Points, in no order, along strands that fork and pass close to each other.
(in the rows, 128 means zero)
Two points are linked if the straight distance between their rows is under 194. Some points are linked to none.
J155: [108 168 139 159 105 125 131 117 177 145  80  99 140 184 134 133  94  95
  90 102 177 128 124 148 145  71 117 136 144  80 161 141 158  60 167 133
 143 109  99 134 120 144 110 173 158 139 176  82 150 131 116]
J410: [ 86 117 168 144 140 126 116 140 196 126 105 104 109 114  87 104 116 129
 125  57 159 145 129 125 166  85 106 149 152 130 115 105 121 140 176 113
 112  79 109  96 152 143 182 111 187 108  98 105 113 102 151]
J30: [144 132 129 122  79 130 119 119 177  89 182  98 143 109 139  93 122 162
 151 148 150 114  68 112 154 158  94 129 119 137 100 130  92 126 111 132
 166 153  92 111 124 125  79 126 111 135 122 131 117 136  93]
J750: [126 149  82 119 126 146 165 146 183  83 134  52 175 139 147 147  60 104
 146 140 175 111 100 101 128 102  82 125 125 115 108 103 125 109 113 120
 168 131 120 176 117 131 133 135 150 129  99  84 136 167 137]
J228: [179 126 132 114 151 117 139 106 115 120 135  85  74 149  81 146 154 119
 150 167  87 136 200 131 123 152 182 130 115 106 119 152  89 174 113 127
 141 171 154 115 144 126  93 138 149 138 102 128 140 130 158]
J655: [147 128 103 142 139 132 135 107 153 124 141 103  74 188 109 147 134 146
 148 195 180 116 135 161 125 153 138 169 117  77 118 128 136 132 174 112
 168 142 162 183 125 107 140  89  81 135 117 161 113 108 134]
J202: [103 136 145 111 126  70 125 130  98 188 131 167 183 114 130 108 111 146
 129  61 182  87  48 147 170 146  86 146 102 138 135 182 128  65 157  79
 102  95 147 156 128 126 151 187 100 186 143 141 102  62 114]
J242: [104 129  91 148  94 115 130 154 195 154 118 133 132 127 152 163 106 124
 142  74 154 111 147 116 137 147 140 192 174 107 121  83 177 136 140 127
 101 133 162 142 152 160  79 148 135 101  91 159 138  57 175]
J454: [116 143 140 125 109 122 148 135 126  83  87 146 158  97 159 138  93 118
  99 149  90 150 145  76  79 147 105  89 138 142 107 116 112 152 147 151
 159 115 132 141 126 124 140 114 137 142 124  80 152 160 151]
J237: [137 124 130 156  84 152  97 130 183  92 146 174 115 184 168 171 107 172
 145 161 152 150  66 104 120 101  61 126 192 105 116  99 142 127 124 171
 144 132 115 137 145 102 174 110 103 126 132 149 113 193 113]
J517: [175 149 102 136 135 122 211 128 166 122 130 111 119 193  93 103  89 118
 140 108 153 104 123 153 137 157 127 168  83 145 122 117  98 148 150 105
 152 158 142 181 149 123 188 107 153 140 115 128  99 150 137]
J329: [123 136  61 132  80  94 193 149 157 130 111 111 135 159 179  97 121  86
 132 125 116 137 161 129  98 165 175 142  90 107 140 100  66 170 131 108
 143 147 134 177 131 133  58 109  91 150 138 149 117 125 163]
J165: [137 126 160  99 146 133 142 110  81 140 138 199 148  83 116 101  97 169
 129  93 127 116  67 171 141 133 111 139  92 198 132 156 181  98 103  96
  74  91 175 141 139 147 217 136  56 117 154 144 104 100 118]
J914: [133 145 192 119  82  83 156 106  95  99 101 155  94 120 156 179 145 169
 119 170 131 170 146 102  66 161 146 111 150 123 103 132  52 117 126 150
 173 172 181 161 128  84  75 101  96 144 133 144 138 147 184]
J117: [108 128 208 107 122 105 122 120  53 132 110 196 154  85 142 131 138 178
 118 102 142 121 137 131 103 160 175  93 116 159 131 163  54  60 110 137
 100  94  90 135  93 125 157 138 107 169 190 133 120  99 146]
J207: [114 162 131  91 121 114 142 121 159 129 152 137 131 162 126 145 100 158
 152 125 204 121  57 133 154 163  90 169  74 152 157 124 152 102 158  98
 183 127 123 180 129 104 189 135  93 148 160 102 113 117 139]
J679: [188 130 139  96 144 131 134 109  96 142 156 180 118  98 139 152 120 134
 127 118  69 147  87 133  82 143 124 128 116 143 158 140 211 158 143 166
  94 118 165 103 146 144 174 183 114 161 140 186 136 167  67]
J591: [ 95 137 167 180 113  97 108 120 154 163  85 180 152 141 138 124 108 129
 108  40 170 137 105 175 196  62  57 168 168 151 127 105 124  54  99  74
  78 127  95 114 148 155 104 153 131  62 129 114  99  85 127]
J130: [100 101  91 180  88 129 105 158 106 171 125 178 145 108 152  73 139  84
 102  73 147 113  97 166 178  89  96 120 128 138 115 108 166 109 123 109
  98 146 112 105 134 150 132 123 114  77 154 126 131 130 105]
J69: [ 90 135 148 137 168 147 138 135 101 119 100 125 146  86  98 104 148  97
  82 168  73 118 173 111  99 113 121 106 117 137 134 141 134 150 164 127
 146 121 150 125 106 130 143 135 169 123 120  88 153 154 117]
J197: [120 152 124 136 106  80 161 141 206 122 117  94 111 139 109 166 124 119
 133 139 160 137 173 107 108 113 123 143 129  87 131 107  75 171 162 135
 175  90 131 142 107 127 116 112 187 129  88 113 162 105 150]
J449: [ 93 133 103 125  80 139 128 153 183 109 104 119 118 116 172 161 106 130
 147 119 141 136 126  65 127 104 131 127 187 102 102  66 165 150 118 145
 132 151 115 117 130 135  53 125 164  96  91 117 140 113 172]
J305: [137 113  63  94 168 122 167 115 120 128 194  68  85 148 112 176 129 148
 176 232 201 138 130 108  77 157 160 116 103 146 129 144 108 208 109 147
 174 142 136 166 100 117 154  80 116 131 121 107 153 135 164]
J113: [118 116  63 139 139 162 113 167 165 131 174  64 116 157 102 145 144 120
 133 184 169 130 115 120 114 104 112 157 142  87 114  92 145 196 124 159
 171 138 142 114 101 127 145  91 172  82  89 143 136 161 102]
J706: [ 94 139 130 109  46  88 119 128 135 128 155 170 151 118 133 132 138 180
 119 104 176  94  85 144 128 159 132 149 141  89 174 130 107  95 146 119
 124 116 126 111 147 139 104 166  71 154 207 133 109  67 165]
J368: [146 130 177 119 138  85 161 110  94 115 134 183  94  87 143 186 170 201
 117 194 105 169 131 124  37 149 154 112 179  94 144 154  93 133 150 141
 167 114 179 163  96 110 106 124  88 147 153 130 139 153 161]
J490: [146 126  97 163 135 104 147 113 127 177 111 141  88 167  89 116 186 130
 134 159 146 134 161 167 142 150 166 175 106 106 120 135 100 146 193  93
 128 108 166 157 129 116 123  78 104 113 110 183 114  76 121]
J52: [ 98 132 127 147 129 100  94 129 169 173  98 153 152 131 120 124 114 139
 143  70 157 130 108 140 204 107  70 217 173 117 115 108 108  91 122  38
 102 139 132 105 157 149  99 165 114 113 104 170  97  46 149]
J116: [146 107 105 154 136 118 115 105 152 165 140 128  83 148 120 121 127  75
 118  85 126 140 121 137 173 128  43 162 109 132 144 119 155 117 137 138
 133 123 158 112 183 126 172 137 122 113 147 133 104 152  98]
J652: [130 125 160 100 123 123 118  98 104  90 107 142 111 168 130 155  87 133
 142 111 170 156 102 141 134 135  97 154  98 162 128 131 114  64 132 117
 169 137 117 173 156 126 163 132 128 151 159  90  97 130 162]
J671: [122 155 177  97  76 110 146 144 133 110  66 103 160 136 150 128  82 101
  84  90 103 131 182  94 119 150 183  94 133 128 149 112  85  96 105 160
 138 147 104 129 148 133  57 124 170 161 156  67 131 111 175]
J28: [ 93 100 156 147 159 140  96 145 178 147 138 169  87 107 136 162 154 117
 139  91 144 156 153 108 148  76 118 130 188  94 134  97 146 142 157 137
  60  92 104  99 122 110 153 132 177  95 115 125 151  93 130]
J537: [145 113 122 146 175 115  83 152 197 172 142 111  88 164 110 130 124  54
 161  57 151 139 106 159 187 105  53 183 112  91 156 106 171 114 126 123
  88 106 107 108 159 126 137 132 128 106  88 153 134  99  92]
J353: [127 132 146 140 111 146  87 172 177  90 145 141 134 109 174 155 121 119
 149 116 139 115  70  73 117 114 114 126 166 100 131  77 179 142 137 140
 112 135  99 100 120 123  90 172 147 113 102 130 157 131 104]
J982: [174 116 137 159 146  95 187 109 110 131  99 166 101 120 136 168 177 155
 123 195 129 150 191 109  72 114 163 105 185 138 133 135  87 164 147 142
 111 111 155 180  92 114 129 109 114 116 117 147 168 139 145]
J440: [130 136 117 132 114 147 148 138 151  84  87  98 163 116 156 107  68 115
 118 125  99 121 144 118 127 112 112 118 158 121 110 127 111 103 128 130
 125 149 119 157 161 154 140 133  96 147 131  95 117 169 159]
J397: [126 116 103 153 114 148 131 115 170 139 104 122 100 151 187 115 102 108
 141 104 159 178 158 150 142  83 111 149 149 146 119 110 145 128 130 128
  99 101  67 157 113 144 120  69 133 101 117 150 133 129 127]
J40: [134 133 116 150 106 150 151 140 149 125 143 143 155 144 144 113 136 120
  81 145 136 107  77 117  98 125 103  78 156 108 153  77 148 149 162 196
 150 168 119 126 113  94 195 117 158 150 169 137 151 204  76]
J921: [154 116  80 136 143 130 149 163 130 161 183 120 125 143 104 160 144  94
 132 126 134 104 145  99 134 153 120 185  76 138 134  46 197 184 170 141
 161 154 216 140 146 100 177 104 152  82  78 186 153 124 130]
J302: [123 157 103 132 146 158 132 160 189 115 142  83 131 172 134 141  64  99
 152 132 191 112  83 120 187 100  79 153  96 163 112  85 179 128 113 139
 143 136 123 168 123 130 169 117 151 109  86 111 107 134 126]
J709: [170 136 169 108 134 125 114 111  37 144  86 112  95 119 161 148 156 119
 120 152  50 202 176 125 115 176 189  62 118 168 121 128  19 125  83 154
 131 179  75 129 136  91  73  78 132 180 108 153 132 180 159]
J206: [127  99 107 156 147 123 125 163  87 197 110 154 142 130 123  55 138  96
 105  48 113  94 113 148 178  84 138 126 145 110  89 117 164  96 149 105
  50 133 119 129 124 128 147 126 133 116 133 182 118 111  97]
J100: [141 121 123 130 109 133 159 127  96 107 123 140 130 134 145  87 112 150
 106  96 128 126  96 150 112 145 181  81 141 149 135 150 132 112 144 153
 141 149  67 139 107 152 117 135 147 162 197  87 121 160 121]
J349: [132 120  89 171 146 185 102 150 133 130 113 125 134 178 101  97 135 106
  88 146 174 120 102 178 113  78 115 121 147 135 148 116 200 142 147 157
 125 114 111 136 128 141 205 103 133  90 133 119 153 155  80]
J725: [111 134 114 117 132 129 169 132  86 125 112 174 115 113 120 104 165 132
  84 166  68 119 152 128  81 157 159 128 103 102 146 108 132 174 180 120
 138 144 190 139 114 114 129 136 117 125 148 133 128 127 126]
J226: [121 147 169  98 146 119  92 114 148  65 111 101 133 122 138 132 108 122
 164 115 153 157 150 143 172  76 135 123 129 127 124 136  86  95  99  92
 104  91  55 124  86 161 117 128 139 149 122 104 104 109 137]
J680: [132 111 105 135 151 140 134 123 130 166 115 121 135 142 106  80 173 129
 107 146 101 111 159 174 127 141 156 141 121  77 135 177 136 118 187 112
  66 109 138 112 108 135 111 134  97 125 131 171 111  82  77]
J409: [ 95 136 134 124 130 115 138 139 157 165 125  92 146 124 143 113 103  61
 110  83  63 147 179 141 160 141  86 165  73 143 109 134 115 162 156 132
 131 121 166  93 167 148 111 132 164 138  84 130 119 105 123]
J219: [132 144 164  85  93 117 127 121 125  77 150 103 148  72 144 114 134 147
 156 113 104 141 104 101 146 169 133  97 123 162  87 156  55  91  68 140
 147 133  80  92 124 142  63 111 119 140  88 123  97 144 135]
J211: [ 77 145 153 137 133 113 115 147 180 168  96  90 122 101  95  96 103  74
 107  73 102 126 168 124 189  99 127 133 105 107 112 129 121 129 132 100
 138  91 125  87 128 149 121 124 203 126 104  86 131 101 131]
J376: [137 116 113 125 148 155 125 123 129 132 123 182 148 111 111 113 132 136
 145 160 131 108 111 161 121 148 116 144  92 176 146 147 154 125 144  83
  80  80 144 164 124 123 209 107  60 107 122 158 136  92  94]
J123: [128 138 157 128 112 106 121 138 130 146  75 121 137 150 117 101  98 119
  98  75 114 111 153 135 138  96 158 106 155  85 152 154 128  69 154 117
  78 129 114  99 131 159  99 190 125 141 162  85 145 114 129]
J515: [145 136 172 122 117  94 143 105 116  94 129 104  90 139 111 222 122 125
 158 178 153 169 167  98  99 159 124 132 121 170  97 148  77 117 101 131
 163 156 181 169 131 101 123  84 108 103  72 145 136 117 184]
J31: [161 136 184  97 119 114 140 116 113  93 152 209 115  94 136 147 119 170
 151 144  67 122  93 125  98 174 123 122 114 177 143 158 144 153 124 149
  90 126 139 109 122 111 117 170 108 153 108 163 149 122  78]
J708: [137 123 174 114 107 117 114 111 113 136 130 102 132  81 134  88 138 118
 119 106  61 150 142 137 172 144 134  58 126 155 123 191  62 125  96 162
 114 130  73  49 127 144 102 116 154 159 140 116 106 160 117]
J975: [127 116  21 104 139 149 136 136 103 117 176  77 120 135 131 150 126 119
 147 209 150 136 120 110  59 159 161 119 128 115 142 102 167 213 119 161
 169 159 130 130 155 122 131 144 117 146 132  97 158 163 160]
J810: [144 166  98 137 108  98 185 113 169 135 109  78 126 118 110 113 112 130
 101 124 114 126 187  95 104 101 187  69 170 125 140 109  99 194  98 151
 144 144 134  82 114 133  99  74 218  97 134  96 141 184 158]
J806: [153 129  99 150 101 119 172 117 152 108 142 111 110 162  75 152 145 129
 106 162 106 112 170  93  90 136 155 115 147  96 139 117  93 186 122 158
 171 188 173 101 146 119 102 132 180  92 114 108 159 178 150]
J201: [100 131 169  93 128 171 108 137  66  96 114 102 164 113 168 127  75 174
 100 116  67 131  96 150  79 155 157 125 112 160 115 181 144  67 101 159
 137 137 126 128 125 146  85 135  84 195 143 115  98 109 156]
J445: [132 139 102 133 129 159 127 108 120  87 123 102 138 146 131 145 118 191
 127 182 117 141 118 145  40 131 139 162 136  94 142 161 167  86 124 144
 161 137 134 148 123 140  81 162  86 134 142 113 136 143  99]
J70: [181 119 106 124 195 139 134  88 141 112 165  68  84 152  91 137 176 109
 172 190 100 140 179 131 157 118 137  88 117 122 127 154 113 205  75 132
 134 172 123  96 137 110 148  93 152 139 122 138 114 174 122]
J851: [108 130 127 110 157 106 133 145 104 191 156 138 180  88  97 100 157 150
 126 102 147  58  50 109 173 165  93 152 100 112 111 133 158  99 173  70
 124 131 181 154 113  95 160 165  91 125 113 152  97  76  99]
J574: [158 130 111 143 127 138 163 130 132 119 126  98 136 119 101  80 115 106
 120  92 153 120 106 152 157  92 165  61 148 171 125 116 152 153  96 152
 115 147  74 106 130 157 160 114 189 141 137  68 132 184 133]
J836: [ 76 122  68 131 132 109 124 146 163 169 121  81 151 120 132  81 146  83
 110 143 146  94 155 118 165 143 135 139  97  66 118 126 109 144 157  69
 157  70 152 152 104 144 121 111 107 154 135 108 109  64 139]
J500: [117 105  96 109 119 128 134 168 153 141 184 106 152  77 129 129 173 109
 117 165 118  96 148 115 113 175 137 152 136 114 148 102 160 204 184 156
  86 120 180 110 147 134 157 131 104 130  95 189 157  94 130]
J592: [119 137 183  94 179 135 100 120  52  87 144 187 148  69 143 161 137 171
 153 171 112 116 104  93  92 142 122 118  84 136 122 141 122  85  87 101
 144 106 136 161  81 104 152 143  76 124 124 125 135 110 141]
J798: [155 136  84 135 156 154 166 123 136 117 183  79 170 134 107 110 156  91
 114 151 139  94 110 123 118 111 142  73 123 138 145 111 159 173 133 174
 135 168  90 107 115 129 161 144 178 147 132 125 162 201  89]
J78: [150 129 139 143  96 151 124 101 159  90 125 113  85 143 103 209 119 155
 162 166 126 187 155 101 108 134 106 169 172 166 104 144 140 154  99 163
 148 135 163 115 181 111 122 116 123 103  53 125 143 142 154]
J641: [130 152 184  76 143 130 109 111  73 106 184 151 130  71 122 189 164 184
 154 206  96 135 107  91  89 199 129  96  98 141 140 160  86 127  71 152
 149 152 143 118 104  82 112 135  71 146 121 119 164 127 167]
J497: [145 120 128 113 137 154 149  96  47 112 154 150 104 122 155 106 144 135
 136 141  94 154 106 141 120 164 148  96 107 158 123 166 111 119 106 147
 141 196 103 114 140 104 123 111 114 150 187 116 117 190 149]
J249: [ 93 129 146 132 122 126 110 127  77 113 124 153 151  86 118 100 150 139
 134 151 123 119 110 112 115 137 136 109 114 124 105 131  98  79  90  73
 159 148 126 151 110 128  99 151  99  81 143 120 134 103 117]
J273: [156 139 130 110 159 139  97 108 144  78 125  83  80 154 101 139 116 110
 175 168 134 160 129  90 134 107 110 104 126 120  99 122 103 144  86 127
 151 136 112 125 121 118 140  96 167 128  89  93 118 180 119]
J491: [129  87 122 176 107 119  93 123 156 156 118 159 107 119 137 118 130  63
 114  78 166 142 134 128 194  82  65 101 146 122 145 110 136 102  83 118
 116 115 136 103 164 141 155 119 134  76 164  99 138 145 120]
J469: [119 151 139 162 127 139 107 125 191 111 110 106 148 180 134 132 128 123
 120 124 181 113 105 133 146  61  81 143 174  52 154 116 122  78 173 115
 133  97  87 159  85 112 165 133 140 138 134 126 125 116 103]
J471: [135 128 144 123 109 126 101 155 126 113 139 138 147 147 170 136 110 191
 124  66 124 130  79 150  75 118 120 167 160  86 153 168 159  67 148 146
 139  77 113  89 146 157  94 205  83 178 171 142 118 166  85]
J134: [164 117 127 160 170 152 117 112 131 130 128 153  81 157 123  95 141 114
 111 112 108 152 115 150 113  95  91 113 121 167 161 135 180 132 153 175
  92 105  75 135 108 107 175 119 162 126 145 134 137 173  51]
J821: [117 133 128 134 123 161 127 134 131 122 120  86 163 131  90  96  97  83
 113 118  61 117 144 147 174 133  85 161  65 152 112 109 111 130  86  91
 162 161 179  96 190 134 112 133 129  95  92 102 124 145 140]
J804: [138  99 173 146 177 144 106 127  76 122 144 181 129 103 113 114 132 172
 109  96 122 106  84 150 138  88 127  98 136 155 142 179 183  98 110 116
  89  73 142 119  97 118 233 150  97 143 181 134 108 129  84]
J807: [123 124  69 127 183 150 104 151 137 143 138  98 104 172  94 159 145 137
 140 247 178 107 120 135  81 135 149 160 116  55 128 112 169 160 155 129
 168 124 172 172  99 128 153 114 118 109 103 118 133 125 110]
J339: [ 85 137 215 114  98 131  69 146  73 126  96 164 169 138 151 143 104 182
 112  82 141 172 139 181 144  80 113 151 142 168 121 181  90  28  92 122
  80  79  81  78 141 161  73 155 101 122 160 139 107  95 124]
J979: [144 131 197 110 128 130 145 106  39 127 138 164 124  86 151 127 144 142
 121 112  87 151 114 123  84 187 140  96  84 147 128 175  54  53  79 152
 125 157 103 138 114 100 122 114 113 176 148 139 122 134 131]
J148: [139 132  73 111 116 140 158 112 141  99 121  74 104 180 175 127 117 109
 143 164 120 124 153 151 120 145 181 122  92  76 124 150 141 150 140 145
 145 146 104 157 113 147  45 104 123 156 149 138 113 143 138]
J900: [133 144 188 107  98 124 161 123 121  99 101 139 181  95 182 145 106 113
  95 105  79 112 150  79  84 163 148  74 137 141 118 118 106 103 131 189
 122 144  93 135 118 135  75 139 176 162 103 101 145 143 139]
J381: [ 98 119  98 141 107 120 142 182 161 169 153 136 154 114 129 138 145 117
 121 108 135  93 115 111 152 165 120 179 138 111 113  51 180 170 169 113
 129 146 191 140 139 126 132 104 122  96  89 196 144  64 151]
J820: [160 152 162 118 147 138 103 149 119  86 166 167 116 111 130 188 147 185
 178 171 115 109 101  85  96 140 143 118 164 127 143 131 169 155 116 155
 135 146 122 111  97 105  99 182 136 127  98 146 159 125 105]
J215: [136  91 127 154 166 121 132 105 111 161  89 161 111 142  99  64 162 131
 113  99 104 126 170 165 151  88 165 111 149 127 124 148 111  96 149  92
  41  99  76 122 100 115 141 121 132  96 147 139 120 114  92]
J177: [104 125 192 132 101 118  79 129 111 114 118 213 137 136 148 143 123 183
 126  51 174 143 100 160 169  73  98 159 158 176 121 110 123  74 107 104
  98  84  81 106 137 149 126 147 110 117 161 139  79  86 141]
J235: [ 62 146  92 146 117 131 123 156 155 180 105  63 185 113 102  75 126  54
  80 110 133  96 136 144 198  99 135 108  94 101 124 120 154 132 126  79
 163  84 178 118 114 160 117 104 146 109 124  81 124  98 146]
J886: [157 128 107 142 125 140 157  91 132 133 127 101 137 128 151 128 122 121
 111 108  97 140 173 102 153 114 154  76 201 146 112 134 146 167  96 170
 112 176 102  90 154 138 135  99 179 131 144  95 126 195 158]
J977: [178  97  77 163 130 113 151 121 138 134 128 161 114 103 140 161 166 110
 147 163 130 161 156 126  65 117  87 111 183 129 141 113 116 162 147 146
 116 118 132 138 119 114 182  98 124 109 115 156 178 187 109]
J504: [133 125 141 143 143 133 106 150  79 137 141 186 135  97 126 127 139 156
  91 125  70 119 101 133 102 107 127  89 147 115 160 134 192 140 148 135
 107 118 155  84 112 125 184 177 107 133 191 125 145 162  94]
J870: [154 128 165  97 148 136  85 107  48 130  84 117 102 121 142 137 146 151
 157 147  75 167 167 126 121 131 188  86 132 170 104 151  87 107  52 124
 126 159  83 120 112 130  62  95 136 135 104 140 122 113 146]
J853: [ 64 126  65 132 108 155 127 140 111 130 156  76 168  94 123 106 128  91
  99 136  82 100 160 107 146 139 124 158  62 130 110  89 120 170  92 100
 187 149 204  93 163 141  71 117 155 104 123 126 105 120 160]
J728: [136 166 114 146 155 153 166 135 205 147 133  80 151 208  89 118  89  96
 133 114 179  69 107 143 173 134 117 170  93 112 145  97 149 140 160 122
 137 122 129 160 129 126 185 118 158 139  95 124 132 101 134]
J774: [142 153 183  81 148 141  71  94  83  83  72  99 126 131 119 158 120 144
 162 152 119 158 181 139 136  94 156  76 130 141 149 139  37  91  43  97
 124 126  64 128  93 129 118 101 155 128 114 102 128 132 162]
J814: [175  84 150 135 133 130 104  91 100 111 119 142 109  91 127 115 142  96
 164  85  84 165 169 111 149 113 100  86 142 203 111 150  90 130  55 149
 105 115  79  86 163 128 113 113 148 117 103 100 137 170 117]
J337: [169 116 168 154 199 155  83 106 115 102 163 164  88 161 101 123 139 151
 124 101 129 103  74 131 135  84  81 109 112 179 157 154 210 124  71 149
  78  93 103 137 135 102 189 149 134 127 150 127 104 146  54]
J103: [156 126 101 121 122 118 170 113 122 101 102 153  90 180 121 138  93 111
 164 111 167 148 128 136  89 139 112 157 121 154 134 107 154 138 146 142
 166 145 137 183 167 125 180 131 149 122 126 113 132 165 133]
J283: [108 148 114 133  94 119 108 145 142 148 136 144 167 126 125 110 116 147
 102  96 185  96  48 162 149 135  95 153 116 133 152 145 163  87 167 102
 157 105 117 136 140 139 149 172  86 160 179 116 131 109 135]
J615: [ 78 110 154  92  76  92 122 128  85 160 137 166 161  90 122  86 121 171
 114  95 149 119 123 155 140 165 168 121 128 155 126 179  73  91 117 130
  86  94 104 118 131 158  78 162  92 131 186 129  97  57 145]
J995: [125 126  55 157 120 163 126 139 172 140 160  78 126 102 109 126 154  99
 140 153 124 142 169 122 138 107 146 136 129 138 137  86 146 217  82 155
 146 138 124  57 126 150  97  88 193  69  74 128 160 141 124]
J286: [113 104 131 101 165 110  98 124 131 163 154 146 108 132 123 159 142 147
 179 129 159 109 120 119 181 125 140 175 142  92 104 133 171 116 161  87
  56 102 150 143 112 123 141 136  93 134  97 201  87  42 112]
J606: [170 115 107 129 169 165 110  99 142  84 139  99  72 204  84 181 124 138
 170 180 119 174 117  91 106 101  94 128 154 168 117 128 148 173  74 160
 136 139 110 131 186  77 145 133 158 113  55 111 118 197 109]
J622: [ 98 124 135 106 119  72 118 136 139 147 115 139 120 120 116 164 128 145
 168  88 148 133 146 114 170 135 135 206 168 111 104 112 102 115 147  92
  98 115 158 139 153 132  97 159 102 119  99 194 117  34 162]
J849: [140 136 165  99  99 119 150 103  77 152  92 112  88 133 130 134 116  99
  99 111  89 158 184 103 121 181 204  82 116 134 125 130  53 115 123 163
 154 183 123 128 123 130  83  83 184 174 155 109 110 150 169]
J693: [ 96 127 195 128  96 152  71 141  62 128  81 157 155 140 127 119 103 185
  83  90  94 131  95 173 124 117 141 125 140 162 113 187 135  41 120 115
 137 112 134 106 114 134 125 135  78 132 180  99 122 117 147]
J681: [134 146  90 119  93 133 142 100 152 152 143 183 135 148 138 141 125 128
 163 137 210 120  99 174 139 169 101 170  94 154 163 109 157 108 144  97
 126 106 139 193 125 119 171 101  89 104 146 191 130  82 121]
J159: [114 126 147 135  93 120 105 137 190  96 118 116 111 161 156 143 119 191
 117 149 162 130 112 118 110  81 111 111 191  64 110 111  88 119 156 143
 150 122  89 138 115 117 138 124 143 136 157 118 133 150 120]
J972: [109 126 132 105 165 162 124 123 101 112 114  84 155 138 145  81  90 147
 117 140  95 106 104 173 123 138 147 142  91 112 100 186 171  74 141  97
 118 154 146 140 126 145 100 129  55 166 153 112  92  99 152]
J209: [114  97 137 137 187 134  78 125 125 156 155 134  75 112 121 141 183 131
 160 134 157 121 136 104 153  90 143 122 154  95  97 124 169 153 155 128
  85  83 111 142  83 125 153 102 152 114  95 155 106  84 104]
J781: [ 81 140  86 116 119 101 161 155 122 164  92 117 134 145 129  49 152  60
 108 148  96 115 177 148 137 161 184 112  49  91 139 116  61 171 148  86
 144  98 151 146 114 134  60 126 108 164 165 127 115  97 147]
J755: [115 129 142 101 152 117 120 118 112 152 162 120 135  71  87 118 160 111
 134 149 105  90 122  89 155 171 107 139  74 127 103 145 129 104 137  85
 156 141 193 127 123 118 117 161 117  99  95 133 129  88 101]
J262: [141 102  44 117 144 147 164 144 112 139 184 117 168  86 130 130 171 130
 125 179 148  78 126 115  73 173 196 103 135 132 170 100 160 200 141 144
 124 149 152 140 120 134 158 138 109 122 144 132 166 122 150]
J555: [167 107  86 171  95 120 157 105 142 127 139 146 125  91 127 130 152  87
 154 123 129 163 161 117 106 124  85 132 125 173 113 142  96 129  94 143
 128 117 112 126 147 126 113 118 142  86  86 132 173 176  84]
J307: [119 106  56 123 140 170 115 148 112 107 171  74 171  86 132 100 143  87
 132 149 124  89 144 139 135 126 135 147  88 143 132  76 162 197 111 108
 149 147 145  67 141 149 103 141 144 103 101 126 132 163 120]
J742: [124 115 154 132 133  96  95 160 110 124 116 150 127 114 173 125 115 145
 106 101  90 102 131 112  94 102 141 117 153  65 145 150 156 110 168 136
 104  95 119 106 112 139 116 184 102 159 173 111 139 144 105]
J438: [130 114 148 117 142 124 150 137  52 171 106 156 116 133 126  83 157 121
  88 149  33 144 196 143 127 150 191 121 101 146 128 127  99 192 179 128
  97 164 145  89 133 117  77 143 142 137 170 153 115 142 123]

A fork is a point with three links. Follow the links from the first point to the second and name the forks in between, in order.
J177; J851 -> J622 J242 J504 J804 J207 J283
J592; J921 -> J283 J207 J804 J504 J242 J381
J69; J641 -> J454 J207 J283
J870; J693 -> J454 J207 J804 J504 J242 J622
J750; J708 -> J207 J283 J574

Follow the links from the first point to the second, and from the first to the third. Name the last point that the two ways share.
J235; J500; J755 -> J242
J972; J537; J975 -> J622
J148; J641; J302 -> J207
J438; J755; J237 -> J207

A fork is a point with three links, a tip a point with one. Leave the first point through the second and follow the links. Name the first fork or tip that comes.
J515; J914 -> J30
J307; J995 -> J537
J680; J490 -> J211
J708; J814 -> J574

Name the points in between on the shortest way along the links from the first point to the second, in order.
J381; J574 -> J242 J449 J353 J820 J31 J679 J504 J804 J165 J376 J681 J207 J283 J706 J615 J117 J979 J497 J100
J836; J591 -> J235 J211 J410 J28 J209 J286 J622 J52
J537; J286 -> J116 J491 J130 J206 J215 J680 J490 J655 J807 J113 J995 J307 J853 J821 J409 J211 J410 J28 J209
J750; J368 -> J302 J728 J517 J103 J652 J207 J283 J706 J615 J117 J979 J497 J100 J574 J886 J810 J806 J228 J70 J273 J606 J78 J515 J914
